A landscape with many valleys, sampled at points; each row gives a point and its height.
From any point a ball rolls to the lowest of the 6 points nearest to it. It stops when none of these is lower. Distance is the straight distance between rows; heights are no part of it.
j_929: [ 98 131  62 114 174 145 191  95 138 127  84]  h=2.85
j_433: [ 82 124  61 119 165 155 201  94 119 112  69]  h=5.82
j_140: [105 128  68 115 167 133 177 102 136 127  90]  h=1.95
j_389: [ 93 120  71 123 163 150 183 103 114 109  74]  h=1.37
j_83: [136 133 139 115 127 103  98 148 138 139 159]  h=4.26
j_612: [117 128  78 117 159 130 158 109 129 125  98]  h=2.90
j_665: [132 126 110 123 136 120 130 130 120 120 118]  h=5.69
j_720: [127 127  96 112 155 122 141 120 135 129 122]  h=5.15
j_917: [141 130 124 116 137 104 105 141 137 137 146]  h=3.98
j_958: [109 116 107 136 128 141 144 119  97 101  95]  h=3.53
j_702: [118 107 167 165  89 166 116 129  81  93 101]  h=6.55
j_235: [115 113 138 153 101 156 130 132  88  94  99]  h=5.16
j_398: [161 146 102 101 158  95 126 130 170 167 170]  h=3.96
j_184: [159 150  87  95 176 106 150 120 178 179 171]  h=0.73
j_781: [132 121 138 135 112 125 121 133 110 113 118]  h=5.44
j_379: [124 117 199 140  85 135  83 147 120 123 145]  h=2.35
j_618: [130 120 189 144  93 133  85 148 117 114 140]  h=0.52
j_587: [153 141 132 103 136  85  93 151 161 162 188]  h=6.72
j_318: [148 142  85 103 168 106 149 116 160 158 148]  h=3.26
j_347: [124 116 168 153  93 145 108 137  98 103 113]  h=6.24
j_870: [153 145 142 106 122  82  83 155 165 158 190]  h=6.71
j_588: [111 112 155 179  83 183 135 124  70  87  78]  h=6.33
j_18: [109 106 122 148 119 154 139 123  82  88  83]  h=4.25
j_376: [120 117 172 160  88 156 113 133  90  98 112]  h=6.83
j_218: [124 140  63 103 185 127 185 101 162 154 112]  h=4.69
j_66: [111 113 197 196  66 204 124 117  72  87  83]  h=7.21
j_691: [169 161  75  94 190 112 188 107 211 206 178]  h=3.41
j_533: [141 139 144 113 123  90  89 147 152 153 175]  h=5.10
j_766: [149 149  82  91 176 109 154 111 171 172 152]  h=2.72
j_783: [125 125 176 141  95 125  88 146 126 118 142]  h=3.04
j_968: [172 160  90  96 173  96 151 118 184 190 187]  h=5.57
j_820: [115 143  65 103 178 129 191  98 161 148 103]  h=3.57
j_113: [129 132 189 120 100  93  66 160 156 143 194]  h=6.84
j_688: [135 140 178 118 101  91  76 157 151 138 182]  h=6.32
j_172: [123 119 121 129 124 129 130 131 103 112 109]  h=4.70
j_197: [112 116 212 185  70 176 105 131  93  98 104]  h=9.13
j_222: [143 148  73  99 182 121 183 107 178 169 140]  h=6.62
j_833: [111 110 183 184  81 187 116 124  75  91  90]  h=7.19
j_324: [129 121 153 137 108 123 107 140 110 116 123]  h=2.66
j_662: [149 141 117 109 140  95 109 137 154 162 166]  h=4.11
j_489: [135 131 121 125 133 114 118 138 130 128 128]  h=4.63
j_947: [143 140  95 104 154 100 134 129 153 153 149]  h=3.64
j_459: [108 109  98 130 139 146 155 112 101 100  85]  h=3.18
j_859: [162 153  79  89 186 115 177 110 191 186 163]  h=3.11
j_646: [127 121 169 143 101 131  95 146 111 114 129]  h=2.95
j_910: [112 107 138 158 102 161 132 123  81  87  91]  h=5.11
j_73: [ 95 117  87 137 138 144 166 115  97  96  82]  h=3.06
j_756: [130 123 204 127  86 106  76 155 150 129 180]  h=5.58
j_876: [137 125 147 127 118 114  92 142 127 124 141]  h=4.80
j_226: [139 131 167 119 108  99  81 154 138 132 163]  h=5.21
j_835: [127 137  85 101 165 115 157 115 140 139 122]  h=5.59
j_628: [116 110 146 147 104 145 119 133  97 101 108]  h=5.87
j_49: [102 106 133 167  99 170 142 117  71  86  83]  h=5.74
j_771: [153 147 129 103 129  90 101 140 161 163 176]  h=2.32
j_193: [109 116 209 190  62 194 112 127  85  97  93]  h=8.14
j_288: [141 136 101 105 153 108 129 127 143 143 135]  h=3.86
j_902: [138 138  86 100 163 111 154 113 151 146 131]  h=4.35
j_549: [102 108 111 149 120 157 151 112  78  87  74]  h=4.34
j_35: [146 143 107 107 147  99 116 133 145 150 149]  h=3.77
j_964: [127 122 171 131  97 106  89 157 129 122 152]  h=4.08
j_221: [123 120 198 154  80 147  93 145 110 106 127]  h=4.10

For each start below, name the point where the ball stops.
j_665 -> j_184
j_835 -> j_389
j_66 -> j_389
j_18 -> j_389
j_833 -> j_389
j_489 -> j_184
j_226 -> j_618
